Points, in no order, along strands that fork, close into loops and pass close to each other.
(in the rows, 128 means zero)
Points whose rows are less than 112 apart are linked; no others are. Some points are linked to none.
j_701: [124 136 165 139 136 138 111 125 125 139 114 149  92 157 116 183 116 176
 102 143 109  79 114 171 147 152]
j_879: [126 138 185 141 140 143 111 159 114 147 101 142 101 143 111 219 108 153
 108 139  77  87 113 191 131 159]
j_596: [144 126 148 117 111 130 145 184  82 151 129 155 124 125  81 128 131 139
 170 112  69  83  97 172  99 139]
j_134: [143 107 115 131 122 127 145  51 168 146 154 141  79 145 151 159 166 178
 116 151 124  72 137 110 141  91]
j_963: [111 155 123 161 190 123 127 162 162  84  97 112 171 122 111 129 170  58
 129 151 118 168 132 108 146 129]
j_129: [ 87 128 171 170 160 119 160 145 156 136 153  95 103 118 170 174  85 126
 144 165 134 122 134 137 162  89]
j_778: [174 106  74 127 165  86 191  83  90 131 139 145 140 115 126  68 139 131
 138 107 105 128 132  78  91 129]
j_779: [108 165 133  99 199 122  89 157 153 113 149 148 165 141 105  96 116 114
 142 196 135 145 104 148 135 161]
j_810: [103  69 140 150  85 117  65 183 133 115 112 111  96 131 131 127 139  81
 150 137  98 144 110 130 114  81]
j_784: [ 96 133  97 141 135 158 114  71 167 108 183 114 100  85 165 150  82 191
  79 172 181 104 162 134 148  88]
j_335: [147 118 169 168  75 182  90 151  81 138 111 183 157  93 123  97 110 134
 148 127 100 150 147 112 101  99]
j_251: [169  87  74 119 144 128 119  73 118 128 134 191 120 134  84 107 168 135
  85 127  92 137 139 145 104 138]
j_627: [138 101  80 142 131 117 191 140 121 127 133  80 146  91 157 114 129 140
 143  96 135 139 147 114 126 107]
j_283: [122  98 101 165 228 163 138  81 126 136 157 155 158  94 142 116 107 158
 100 171 123 158 169 102 136 113]
j_375: [133 140 129  98 135 154 126 153 130 159  83 113 152 128 137 129 100 144
 152  96 191 147 123 156 119 174]
j_232: [117 111  86 115 199 122  93 116 160 119 126 128 109 132 125 122 118 139
 127 148 145 119 114 151 126 148]
j_591: [119  88 175 162 130 114 179 175 117 161 128 166 129 159  88 128 124 109
 150  99 117 142 144 170 149 136]
j_431: [ 73  93  96 136 135  92 146 136 174  90 166  86 134 115 178 152 106 110
 113 111 159 144 170 127 157  78]
j_410: [136 181 107  71 191 122 115 141 140 112 133 136 188 135 116  94 140  93
 147 167 122 150 111 136 124 175]
j_818: [123 118 133 127 150  87 174 139 158 131 123 124 119 160  95 107 109  99
 109  92 194 164 112 163 163 194]
j_549: [160 125  83  83 114 148  97 148  84 136 105 162 113 127 123  79 125 137
 126 137 114 152 102 155  83 155]
j_799: [108 112  95  99 169 123 135  46 186 129 167 138  66 137 145 151 110 164
 111 111 182  79 136 138 135 100]
j_290: [110 138 179 144  95 145 142 106 109 148 132 203 167 157 128 154 120 165
 105 112 157 150 158 128 155 145]
j_192: [162 178 131  83 101 146 142 147 111 150 141 159 158 160 111  87 130 167
 122 130 124 131 103 171 134 185]
j_76: [135 121 107 145 117 170  94 132 136  98  96 103 152  98 163 136 130 149
 106 131 148 177 144 113 143 129]
j_567: [124 155 166 118  95 148 156 103 109 120 119  71 148 129 151 177 131 175
 141  97 123  80 134  70 126 134]
j_807: [172  82  95 140 138 142 165 135 115 165 126 133  85 146 127  67 131 168
 113 139 140 148 123 141 129 158]
j_217: [119 107 120 145 103 117  99 114 155 116 121 125 108 148 145 138 160 131
 114 159 121 140 120 112 153 108]
j_681: [122 102 176 185  84 107 142 157 139 116 118 149  96 159 100 175 159 103
  96 132  77 135 134 168 172 121]
j_756: [125  95 131 143 103 121  90 191 103 113 106 108  89 123 110 122 151 102
 147 124  80 112 100 128  95 104]
j_672: [130  76 156 138  99 107 180 184  94 178 150 177 120 163  78  85 132 118
 140  98 104 146 134 171 118 138]
j_632: [142 164 129  61 110 127 130 170 108 154 130 142 156 159 106 128 126 157
 150  96 131 103 105 178 110 184]
j_570: [154 137 138 162 155 149 108 129 125 121 127 159 105 127  86 157 158 134
  94 179  41 114 122 183 139 135]
j_326: [119 120 127 128 146 157 121 137 117 146 121 119 135 111 154 138 107 180
 168 153 119  93 117 125 132 122]
j_69: [126 147 100 108 153  61 136  98 136  89 150 121 153 125 132 113 166 116
 160 145  99  86 102  59 119 111]
j_794: [144 108 114 125  89 113 106  93  66 126 143 217 144 125 119 112 131 159
 124  72 103 100 138 116  83 110]
j_37: [135 143 149  90 117 175  90 155 113 117  81  93 131 144 133 179 130 171
 141  91 122  79 116 126 123 167]
j_869: [130 141 192 162  90 134 142 166 141 128  95  73 125 131 122 158 145  98
 151 138 101 135 121 109 152 121]
j_204: [126 120  97  84 111  87  90 135 153 131 157 140  89 167 100  95 117 139
 114 135 155 125  77 198 135 169]
j_36: [115 111 101  58 126  75 133 169 115 156 102 101 134 135 139 108 113  81
 180 101 173 183 104 148  96 143]
j_82: [122 189 138 102 133 127 111 158 129 151 116 133 200 113  83  67 131  48
 185 115 106 132 127 139  84 126]
j_143: [ 51 116 116  85 182 106  87 116 130 118 146 138 158 126 172 184  87 133
 146  94 185 127 142 124 124 108]
j_971: [186 165 106  90 142 153 148 111 103 122 110 160 173 118 124  74 135  91
 107 147 117 181 128 117 127 177]
j_51: [136 104 151 135  79 123 171 163  79 167 143 183 135 139  92  72 141 114
 133 103 119 174 139 142  97 138]
j_857: [127 107  98  86  98 117  75 134 156 134 123 115  63 156 122 105 117 164
 125 133 171  90  74 168 126 158]
j_631: [ 96 108 186 180 111 139 131 133 136 120 119 144  99 160 138 200 124 131
  82  95 156 146 146 143 183 134]
j_773: [147 144 101  92 106 108 137 112 154 136 128  92 109 147 171 110 119 186
 131 142 186 106  90 109 145 164]
j_694: [185 158 157 175 115 161 195 121  82 131  93 111 134  95 122 149 137 156
 139  78 101  77 144  98 126 139]
j_42: [147 141 106  72  68 102  87 116  92  99  94 129 138 115 148 121 138  79
 121 110 147 195 115  92 105 126]
j_510: [164  98 117  88 163  86 172 119  83 163 149 170 166 129  94  59 109  83
 127 113 100 182 141 111 113 150]
j_223: [146 203 151 104 109 153 103 163 114 135 133 138 190 113  90  73 148  71
 162 121  86 119 123 154  98 132]
j_904: [ 98 131 134 112 170 148  61 106 132 110 121 108 113 139 147 189 126 167
 118 152 141  89 122 117 130 132]
j_831: [133  76  80 148 150 157 162  61 171 133 187 138 102  91 148  99  78 159
  63 144 167 140 196 145 152 101]
j_873: [116 143  94 124 184 100 159  42 151 120 153 136 119 143 146 134 120 155
  82 131 198 136 134 104 150 150]
j_359: [137 117 130 129 126 126 113 109 137 144 147 178  98 163 100 131 134 175
 105 154 121  92 111 174 143 144]
j_97: [135  97 105 148 159 134 137 107 123 133 125 112 107 101 147 152 128 167
 154 153  81  82 120 117 130  96]
j_144: [126 189 168 140 122 186 157 147 130 153  75  36 159 111 129 176 123 121
 157 114 115  96 140 113 133 131]
j_844: [139  75  56 157 110 149 112 137 117 107 125  76  91  70 145 127 145 132
 122 121 101 121 144 122  95  74]
j_33: [165 141  86  98 161 158 150  88  96 126 110 161 172 110 150 117 126 165
 124 118 126 134 132  93 108 158]
j_111: [108  86 115 149 119 152  99 107 171 136 160 103  90  77 176 166  95 140
 128 189  78 100 142 131 127  44]
j_669: [ 91 140  96 112 186 113 144  34 170 120 182 145  86 140 151 148 102 154
  82 114 206  98 123 116 138 115]
j_880: [106  83  80 102  97 113  55 145 140 108 109  89 118 125 168 137 129 114
 133 114 146 160 111 118 107 111]
j_94: [111 135  92 103 155  80 143 112 153 124 148  92 148 129 167 109 143 141
 173 165 127 104 103  75 135 117]
j_517: [160  95  69  86 137 113 114  62  84 116 117 153 143  89 158 105 106 122
 122 133 137 200 134 101 119 113]
j_121: [115 100 162  99  59 114 135 169 114 137 113  61  94 166 136 160 137 138
 169  96 123  78 100 116 115 135]
j_210: [ 57 111 103  97 202 101  73  96 142 108 151 161 113 146 145 184 100 127
 119 106 180  99 126 134 119 106]
j_54: [107 144 115 172 202 151 141 117 153 116 160  90 122  93 146 131  90 156
 107 182 163 136 145 132 159 118]
j_654: [145  84 120 187 133 141 179 161  97 131 101 136 136  98 111  99 141  91
 125  72 127 193 162 124 113 116]
j_574: [173  96  89 109 175  89 206 104  65 156 136 137 146 106 119  74 110 113
 136  87 120 159 140  92  93 141]
j_18: [118  53  69 151 101 152 117 145 156 115 138  74  64 100 156 150 133 122
 104 118 121 121 169 165 121  58]
j_644: [124 215 175 139 146 181 126 128 110 123  84 111 184 105  91 153 145  71
 137  94  99  98 164 111 116 139]
j_755: [134 191 204 125 135 178 143 149 128 161  83  62 143 120 136 204 110 134
 152 151  96  87 118 117 117 154]
j_960: [165 132 116 192 202 165 168 110 101 102 104 126 152  64 121 122 135 139
 136 122  74 110 151  98 127 120]
j_79: [160  75  92 136 107 152 149 120 118 175 128 135  49 142 132 102 149 178
 126 133 129 106 121 151 110 116]
j_389: [ 65 139 140 145 208  75 111 121 166 115 171 141 110 157 113 135 117  87
 134 188 165 124 106 135 147 123]
j_561: [170 163 137 162 127 119 170 174 130 119 119 114 138 119  87  56 172  55
 149 138  89 146 127 113 117 131]
j_189: [113 153 161 103  47 109 129 171 125 170 108  92 144 142 126  82 142  97
 185 126 146 141 107 103  90 117]
j_480: [102  92 137 134 134 114 155 151 139 157 154 132 145 128 152  94 107 129
 184 143 144 152 127 115 135 102]
j_496: [128 109 172 139  98 131 134 144  77 154 130 194 136 131 102 148 120 138
 152  99  77  97 132 146 117 117]
j_264: [139  59  75 155 135 147 117 151 117 119 104 121 131  91 152 102 109 111
 107 120 141 216 160 157 120 117]
j_424: [127 149 126 109 113 166  47  99 113  94 117 170 153 133 122 150 146 158
  94 143  89 106 127 107 111 130]
j_643: [ 48 141 134 148 188 116 108 105 166 105 173 124  85 136 121 137  84 109
 114 162 195 106  77 133 143 108]
j_233: [117 172 119 105 143  81 136  77 157 111 149 148 129 162 138 130 131 151
  92 149 189 139 114 113 159 171]
j_877: [ 92  83 127 138 111 121 120 131 167 148 177 138  79 137 180 115  81 136
 167 156 123 116 128 140 142  42]
j_135: [172 130 105 148  76 151 101 119 107  91 100 123  99 131 118 118 180 124
  90 118  96 124 125 103 113 131]
j_190: [171  86 102 164 158 176 121 159 114 125  94 163 114 128  89  97 145 121
 108 143  88 155 141 171 134 145]
j_559: [115 165 126 114 109 121 176 118 120 171  89  74 189 123 122 137 130 109
 173  47 151 113 144 107 103 130]
j_234: [204 126  83 165 139 101 160  84  87 112 131 149 111  98 127  54 154 122
 117 115 107 149 145  72  87 117]
j_908: [116 118 106 186 219 176 136  83 139 128 176 124 125  86 139 116  82 165
  84 198 148 148 170 127 152 107]
j_666: [101  82 133 137  94 109 124 135 131 146 157 138 113 135 163 122 113 129
 178 131 114 116 115 103 135  70]
j_107: [125 152 132 101 145 110 148 147 132 163 121 138 203 121  98  67 126  63
 180 137 121 160 128 117  99 131]
j_911: [103 199 181 148 127 160 132 130 126 123  89 119 186 140  86 165 163  65
 114  94 127 142 162 106 133 138]
j_930: [179  90  75 125 154 115 163 132 131 148 138 131  83 159 101  57 145 130
  93 162 122 165 118 143 127 169]
j_780: [101  88 156 120 141 115 179 153 143 190 160 138 150 147 139  79  76 118
 177 113 170 160 145 135 137 126]
j_690: [106  96 187 186 131 116 138 174 140 134 125 169 107 153  90 156 126  95
 119 138  98 153 135 189 178 129]
j_163: [149 122  66  67 133  48 142  83 137 101 121 114 121 151 146 124 152  97
 118 141 162 177 106 115 153 147]
j_479: [109 132 151  96 113  90 160 131 128 138 125 131 129 176 128 170 139 165
 128  81 162  88 121 132 155 170]
j_407: [106  63  82 119 140 143 164  95 109 146 164 161 138 105 178 131  81 167
 145  84 119 105 171 130 112  70]
j_822: [129 145 151 119 137 152 111 165 129 142 106 106 151 115 129 129 120 138
 188 163 103 103 103 114 120 121]
j_413: [ 97  87 114 169 189 144  76 119 182 114 134 114  88 105 138 153 125 113
 113 184 135 132 144 153 144  81]
j_825: [144 161 131 110 135 124 134 111 131 130 159 170 129 164  93 112 137 174
  97 158 113 113 110 168 151 169]
j_967: [149 172 149 133 166 133 171 117  88 129 130 169 174  99 100 117 132 147
 162 127  78  80 134 106 110 134]
j_339: [ 97 130 221 156 115 107 144 174 145 167 121 136 104 147 142 188  85 108
 149 163 108 113 103 165 141 130]
j_147: [112  80 105 168 163 167  84 102 183 119 151 123  90  75 151 159 117 135
 114 194 101 134 162 148 137  53]
j_469: [136 177 122  65 146 165  98 146 108 117  87 108 158 133 128 161 145 159
 141 106 123  74 116 121 111 176]
j_670: [ 85  79  87 122  97 109 134 123 146  91 168  78 125 109 180 162 115 128
 128 109 116 100 169 105 134  53]
j_350: [162 170 125 133  99 103 157 155 115 124 121 112 137 110 116  50 152  73
 161 129 129 145 125  82  81 123]
j_891: [ 92 156 173 101 120  85 161 148 144 157 153 140 134 175 109 143 119 145
 146 104 178  98 111 157 156 171]
j_546: [141 167 149 126  87 124 134 152 131 105 119 158 178 139  92 126 164  72
  99  91 116 191 145 144 144 156]
j_588: [163 153 173 167 111 178 107 156  84 131 122 192 163  99  84  90 128 108
 142 129  68 127 151 143 107 122]
j_8: [146 191 178 127 115 161  93 168 105 116 150 153 163  97  82 104 142  87
 149 115  54 116 122 167 102 122]
j_746: [145 109 134 182 105 161 104 122 109 121 118 186 149 114 129  89 136 129
 112 154 101 172 142  99 129 105]
j_819: [148 141  86  63 114  58 137  63 149 115 151 147 114 163 129 113 130 125
  87 142 169 151 104 144 161 164]
j_589: [143  91  98 130 148 147 166 152  83 146  90 119 165  75 121 109 112  98
 149  49 145 182 159 125  86 129]
j_856: [130 125 149 143  41  99 108 147  98 131 152 141  91 128 143  79 148 128
 150 151 105 116 106  78  94  80]
j_604: [173  94  74  99 115 107 135  95  95 140 146 180 102 142  91  99 150 115
  73 112 110 173 133 167 104 149]
j_620: [121  87 115 144  84 141  86 114 178 135 144 111  56 132 160 111 107 157
 109 152 176 129 112 153 150 106]
j_566: [162 166 123  62  50 117  78 111  66  95 101 144 136 109 146 112 126 102
 118  85 130 153 118  88  72 140]
j_485: [165 111 111 142  84 130 164 126  91 159 131 140  64 134 123  85 155 174
 137 156  88  97 102 115 103 112]
j_462: [134 155 194 151 145 168 134 159 117 161  86 106 124 122 139 216  96 152
 133 149  78 104 111 145 119 157]
j_841: [ 84 148 157 178 158 126 140 119 152 118 162 105 105 129 160 159 101 151
 107 170 173 127 135 120 172  96]
j_933: [116 100 175 164  70 147 133 163 134 113 102  62 113 138 145 172 137 127
 122  99 134 150 134 117 167 124]
j_92: [166 190 162 123  71  96 124 141 109 110 134  99 131 117 132  70 159  88
 152 113 125 106 131  68  85 120]
j_703: [114 114 181 123  98 186  74 152 100 123  84 118 139 135 129 195 117 164
 125  98 115 112 135 135 121 149]
j_743: [121 130 123 111 101 114 161 129 105 147 114 119 167 125 140 145 129 130
 161  49 159 128 139 101 103 129]
j_650: [158  71  74 132 143 148 114 107 108 130 109 146 138  96 151  91 110 123
 101 132 132 214 142 127 117 119]
j_270: [155 142 139 185 169 133 143 112 131 108 114 148 112 118 104 159 159 128
 107 181  58 106 122 126 142 117]
j_186: [146 109 110 133 108 117 153  42 145 151 165 187 102 153 132 133 167 171
 103 140 118  93 140 108 141 105]
j_490: [136  82  67 135 108 145  63 132 113 110 110 109 115  83 157 108 139 125
 133 130 118 152 122 106  89  89]
j_289: [ 99 149 154 159 172  95 129 159 154  76 109 104 148 145  99 176 175  59
 118 151 111 143 134 116 158 130]
j_686: [104 108 126 180 108 168  91 102 188 112 141 105  59 106 142 136 100 151
  78 153 184 137 115 151 173 105]
j_397: [168  76  82 154 190 151 163  66 110 140 130 180 128 118 104 114 144 153
 102 120  86 126 161 115 118 129]
j_301: [ 69 107 136 137 220 132 147 146 118 126 117 124 147 127 126 210 109 133
 144  73 160 105 163 159 135 132]
j_450: [105 152 167 109 117  99 144 160 152 160 148 132 121 162 113 101  99 147
 165 149 167 101  88 158 151 165]
j_23: [211 130  81 110 146 156 162 120  79 126  83 129 127 101 135  62 141  92
 104 142 113 205 129 108 112 162]
j_815: [130  65  94 168 130 125 165 106 166 147 172 129  90 125 153  81 128 136
 125 160 120 143 149 128 150  75]
j_493: [128  88  78 112 136 131 158  82 175 136 154 115  52 141 154 128 101 170
 107  89 183  92 127 154 141 115]
j_676: [119 127 142  83  63 112 119 185 103 155 109  89 119 138 129 116 135 129
 183  99 134  99  97 112  80 129]
j_70: [ 86 174 128 145 133 151  89 104 157  88 139  84 113 117 159 156  99 150
  71 159 219 145 104  98 160 144]
j_893: [116 117  87  72 125  77 100 136 145 124 150 138 116 172  97 139 154 145
 124 109 119  99  95 182 123 152]
j_454: [ 96 137 192 152 121 149 144 132 120 146 115 166 146 154 119 186 114 145
 112  86 172 138 159 146 162 149]
j_835: [112 196 203 106 123 146 124 164 129 158 134 147 153 154  89 161 111 140
 142 152 120 102 114 171 139 161]
j_868: [115 125 159 116 135 121 168 151 137 213 115 124 179 153  98  78  93  95
 164 109 172 176 146 157 128 159]
j_308: [142 106  95 120 113 108 176 128 127 131 118 105 128 129 157 118 128 123
 118 101 173 184 138 121 140 137]
j_411: [102  60  62  77 172  98 119 132 127 130 133 115 132 115 169 133  81 122
 153  81 169 145 132 164 109 115]
j_208: [ 93 118 130  91 153  59 125 117 142 131 191 188 147 170  93 106 110 111
 106 115 141 166 119 175 149 160]
j_67: [146 109  98 140 142 142 126  55 145 137 142 117  91  99 149 161 151 187
 131 158  94  65 133 103 128  78]
j_340: [139 131 156 138 116 132 113 184 134 116  94  85 118 119 129 145 135 104
 172 153  81 102 102 117 127 117]
j_837: [127 143 112 108 125  97 157 126 154 136 145  72 121 135 161 118 133 169
 167 172 141  92  97  92 155 124]
j_520: [140 110  93 121 136  99 114  68 119 105 130 174 168 108 149 112 137 117
 119 131 122 162 130  76 118 113]
j_115: [102 212 194 109 162 130 132 142 113 158 155 147 172 155  92 171 122 138
 144 163 137 105 128 153 126 149]
j_203: [165 135 141 150  65 140 147 145  92 148 133 148 100 130 138  68 147 165
 137 168  99 120 100 100 114 114]
j_86: [130 105  87 155 211 160 138  63 120 129 134 161 147 105 135 142 130 170
  96 139 117 133 161 114 125 120]
j_161: [145 101 123 162 117 121 193  89 127 151 142 169 111 156 128 123 144 177
 103 119 124 123 146 123 160 131]
j_744: [127 159 148  83  49 109 132 150  97 153 107 144 172 140  92 121 141  84
 132  52 145 165 135 144  86 139]
j_265: [172 126 132 152 109 148 168 121  97 124  96 118 106 126 116 156 154 171
 123  92  90  81 123 116 131 140]
j_888: [125  81 132 137  97 137  83 115 123 137 145 199  99 151 111 135 138 138
 114 150  89 111 126 163 131 106]
j_463: [136 132 116 112 134  77 191 125 160 133 117  88 125 149 141 110 110 113
 121 109 208 172 113 130 162 181]
j_554: [167 143 128 200 196 159 162 111 123 110 112 143 136  94 109 118 150 128
 122 177  56 119 140 109 138 117]
j_406: [ 88 164 158 104 129 125  56 148 138  99 137 182 178 152 100 154 129 103
  94 125 145 179 137 163 140 153]
j_377: [ 53 125  93 137 172 131 100 107 186  96 170  99  90 104 140 137  78 106
  90 144 206 134  93 132 146 108]
j_816: [116 148 130 102 106 137 139  93 129 114 128  69 125 146 179 181 137 201
 115 105 152  85 125  78 153 147]
j_542: [111 216 161 121 161 148 110 139 143 114 125  99 151 144 133 134 125 140
 126 197 181 124 105 107 150 157]
j_685: [130 104 101  90  55  95 106 100 114 119 135 122 104 149 159 133 160 146
 114  94 139 126 111  84  99 116]
j_702: [143 144 140  90 116 132 155 187  99 168 119 129 150 143  77 107 141 123
 175 100 103  93 107 176  98 159]
j_231: [145  99  89 106  84  87 132 114  67 122 129 196 100 126  97 107 158 102
  86  69 109 170 135 149  74 135]
j_312: [102 100 130  84 101 100 119 144 123 130 127  98 113 169 151 171 131 148
 153  76 152  80 111 122 128 135]
j_788: [122 175 175 122 117 161  49 113 105  60 134 143 153 123 107 163 155 116
  91 138  55 104 129 103 114 127]
j_38: [205 155  87 145  91 145 120 110 106  96 115 144  87 116 108  70 191 125
  84 143  87 123 118 105  96 131]
j_126: [105 170 149 123 166 155  72 137 129 103 118 114 136 141 136 178 119 154
 120 173 163 107 117 111 139 143]
j_711: [135 114 138 124 100 180  44 145 118 116  94 149 119 138 132 150 129 167
 106 143 114 118 123 145 127 141]
j_142: [152 165 198 166  86 157 167 102  94 140 107  87 151  93 134 175 115 157
 150  81 105  85 148  76 118 123]
j_754: [105 210 152 136 157 149 117 117 152 106 129  90 145 128 145 145 103 139
 101 161 230 159 107 104 151 158]
j_314: [ 88 152 151 117 201 124  99 157 165 143 138 129 163 128 110  87  86 111
 163 184 172 145 106 139 134 160]
j_628: [161 144 138 122  72 104 148 146  67 125 130 184 121 120  96  74 154  89
 102  76 115 193 140 133  84 140]
j_197: [140 199 169 125 165 181 119 137  98 113  80 102 162  87 108 167 140 100
 149 105  83  65 143 102 105 144]
j_90: [121 114 130 163 112 150 100 115 149  98 122  94 117 112 160 154 145 150
 110 162 117 136 135  92 153  97]
j_370: [131 133 149 123 162 116 172 157 143 174 119 135 163 154  77  93 105  98
 130 103 163 166 139 169 142 189]
j_242: [ 98 138 173 132 156 121 140 177 165 168 128 100 129 140 117  90  84 120
 190 172 167 127  96 148 150 150]
j_698: [117 118 130 130  92  80 100 117 134  90 148 153 137 145 113 133 165 104
 118 132  96 125 124 104 131 111]
j_950: [195 133  84 165 131 126 136  91 104 101 127 162 109 100 109  53 170 117
  93 143  82 141 141 101  93 124]
j_101: [140 131 140 147 114 126 175  89 111 138 129 176 162 144 139 131 143 165
 102 100 145 147 144  95 153 150]
j_824: [141  64  74 160 120 133 195 129 120 152 163 106  97 107 154  91 127 145
 130 126 124 140 153 126 128  84]
j_224: [ 76 109 113  79 168 102  66  95 154 124 150 126  99 160 152 182 123 152
 137 124 143  64 117 125 123 109]
j_395: [ 95 122 200 166  97 143 136 136 137 122 121  83 107 148 159 212 114 140
 107 114 141 131 145 122 172 121]
j_838: [189 181 188 147 103 120  93 115 101  73 140 112 115 109 114 129 141 105
 125 145  41  65 127  98 115 123]
j_861: [ 91 134 151 145 174  73 135 166 175  93 126 100 117 163 101 171 157  78
 126 146 122 127 122 142 172 134]
j_102: [174 104 125 151  76 159 117  93 110 111  96 120  71 141 112 166 178 162
  87 112  78  76 125 113 123 126]
j_222: [129 102 107 136  98 155  81 143 150 135 112 119  56 138 138 112 106 168
 118 139 175 114  95 171 136 149]
j_5: [138 184 171 142 120 136 164 123 156 143 128 146 169 153 124  95 133 118
 114 170 169 179 140 117 166 163]
j_850: [126 134 138 101  49  99 109 165 118 145 139 131 136 134 151  71 137 111
 162 160 133 158  93  82  98 109]
j_674: [130 171 191 126  79 144 144 173 141 137  93  88 149 160  92 147 161  97
 136 112 119 125 123 143 151 151]
j_243: [140 172 112 118 139 138 146  94 142 123 121  84 112 138 167 146 130 213
 107 134 183  91 111 103 161 175]
j_636: [162 172 117 141 124 113 216 125 137 150  93  90 171 126 108  93 160  72
 149  96 149 163 148 102 128 144]
j_374: [118  72 140 188 148 146 125 178 154 135 107 106  54 123 132 135  83 121
 142 140 131 125 110 201 156 120]
j_680: [121 135 105 108 119  77  83  81 123  97 149 186 173 128 134 118 148 106
 120 131 101 133 121  90 112 113]
j_366: [123  64  98 167 137 146 143  92 177 138 182 148  84 121 151  97  97 140
 100 145 144 151 170 146 153  75]
j_952: [113 104  68 137 128 163 123  78 180 107 167 109 105  76 168 125  83 161
  65 165 182 123 182 143 146 100]
j_593: [140 102  84 127 143 130 181 171 105 148 106  73 149  76 133 103 120 105
 172  82 150 167 142 129  88 124]
j_175: [136 117 125 102 184 100 156 131 116 157 128 152 204 117  91  75 111  50
 155 124 114 186 148 115 110 140]
j_106: [129 185 139 133 119 165 175 129 120 172  78  62 175 115 116 132 129 129
 170  75 141  94 153 108 117 133]
j_572: [189 185 146 152 106 134 101 148 112  83 146 131 114 106 110  74 163  97
 132 169  53  96 116 110 114 118]
j_56: [109  67  81 128  84 141 131 131 163 101 153  65  88 101 167 168 101 132
 108 130 117  94 189 143 134  54]
j_679: [ 99  81  88  72 159  84 122 165 129 138 107 111 148 133 147 125 107  93
 181  85 164 155 114 143 100 136]
j_945: [ 84  83 113 101 102 127  47 153 154  89 121  59 127 132 165 150 123 113
 145 138 135 137 118 103 122 103]
j_934: [ 64  65 145 127 111 123  53 171 148 111 128  92 120 125 161 160 104  98
 168 125 115 130 124 132 136  72]
j_211: [149 170 182 167 109 118  81 114 108  64 145 145 132 121  88 159 154  95
  95 130  35 103 131 116 128 110]
j_723: [ 99 105  74  66 164  66  90 108 145 116 138 130 116 169 124 161 150 141
 141 110 128  73 105 144 118 137]
j_886: [ 77 135 112 153 126 138  96  94 188  94 141  96  78 124 137 145 106 127
  72 126 215 137  94 135 169 130]
j_635: [125 119 141  94  60  95 146 128  81 156 105 136 154 124 132 143 125 112
 148  27 164 142 138 108  85 131]
j_363: [142 172 107  79 163 148 115 116 111 123 109 156 175 128 132 137 133 166
 131 129 122 106 118 121 111 175]
j_623: [123 168 161 144 108 141 130 136 124 102 106 155 182 140 102 150 166  91
 102 100 127 159 150 111 139 143]
j_729: [100  92 134 123 118 137 104 113 167 141 161 105  68 121 184 163  79 158
 147 156 119  79 130 144 138  60]
j_473: [135 187 178 107  53 154 136 170 116 143 102  99 155 151  89 136 160 100
 136  78 101 104 127 145 116 153]
j_721: [149 183 138 119 104  80 132 116 132  75 144  97 146 134 120 105 177  91
 141 128  99  89 117  58 123 128]
j_771: [ 84  96  90 100 159 122 112 112 140 124 139 130 141 117 176 141  79 144
 130  90 181 145 144 148 127 129]
j_295: [113 228 166 102 182 150 136 130 126 140 135 124 178 152 120 140 144 139
 141 188 156  99 122 111 132 158]
j_738: [106 170 224 143 110 114 125 177 150 162 126 139 120 153 102 166  94 123
 139 171 121 116 102 182 156 146]
j_796: [ 95 123 110 119 120 133  96  91 187 109 176  76  82 109 177 169 100 163
 110 163 156  88 138 127 150  74]
j_899: [163 115 128 195 154 161 171 143  97 123 102 133 150  87 108 103 142 116
 138  95 102 143 157 110 117 123]
j_162: [107 108 188 169 146  95 158 151 158 158 131 131  96 134 159 177  92 111
 155 158  87 113 113 148 143 100]
j_675: [ 76 133 157 125 176  62 132 152 169 120 154 111 127 162 123 149 133  99
 162 166 133 108 104 129 160 117]
j_931: [121  96 142 127  72 128  79 122  85 135 135 200 134 131 123 132 126 148
 134 110  90 104 122 121 106 106]
j_791: [151 119 126 160 151 170  91 159 126 108 107 161 115 135  75 131 150 124
  91 154  72 133 125 197 143 148]
j_66: [164 191 115  75 179 149 147 123 130 116 125 150 195 125 117  93 143  88
 116 152 114 162 134 133 139 187]
j_968: [136 159 136  93  78 123 141 166 113 145 107 148 177 146  81 122 146  76
 124  63 141 186 146 184 116 160]
j_665: [181 171 141 167 128 144 116 172 121  85 126 120 132 103 103  71 168  52
 139 163  59 115 123 121 122 119]
j_200: [117  88  87 134 110 167  94 172 128 114  99  99 151  74 162 133  96 133
 117 105 171 193 152 154 124 119]
j_420: [147 137  91  60  99  80 106 107 131 104 105 109 131 144 163 118 130  96
 129 148 170 195 100 105 147 141]

A fork is a point with three links, a tip a point with one. Leave the first point through the second and follow the links. Name the first fork or tip that comes.
j_968 / j_546 | j_197
j_204 / j_857 | j_886
j_721 / j_92 | j_33
j_493 / j_799 | j_566
j_251 / j_397 | j_542
j_129 / j_841 | j_681
j_627 / j_308 | j_729
j_234 / j_778 | j_746
j_635 / j_743 | j_359

A piece is all that can be reached along the links. How many separate loops has the piece of each point below (a circle has one, a figure eight two, a Y none), and how many tips (points with one link)?
j_701 | loops 1, tips 2
j_102 | loops 0, tips 2
j_143 | loops 1, tips 3
j_340 | loops 1, tips 2

A tip is a point with one link. Name the tips that can be reached along the links from each point below, in the order of the rows.
j_950 | j_33, j_746
j_359 | j_794, j_197
j_203 | j_930, j_23
j_799 | j_566, j_493
j_283 | j_963, j_681, j_36
j_791 | j_190, j_413
j_290 | j_431, j_473
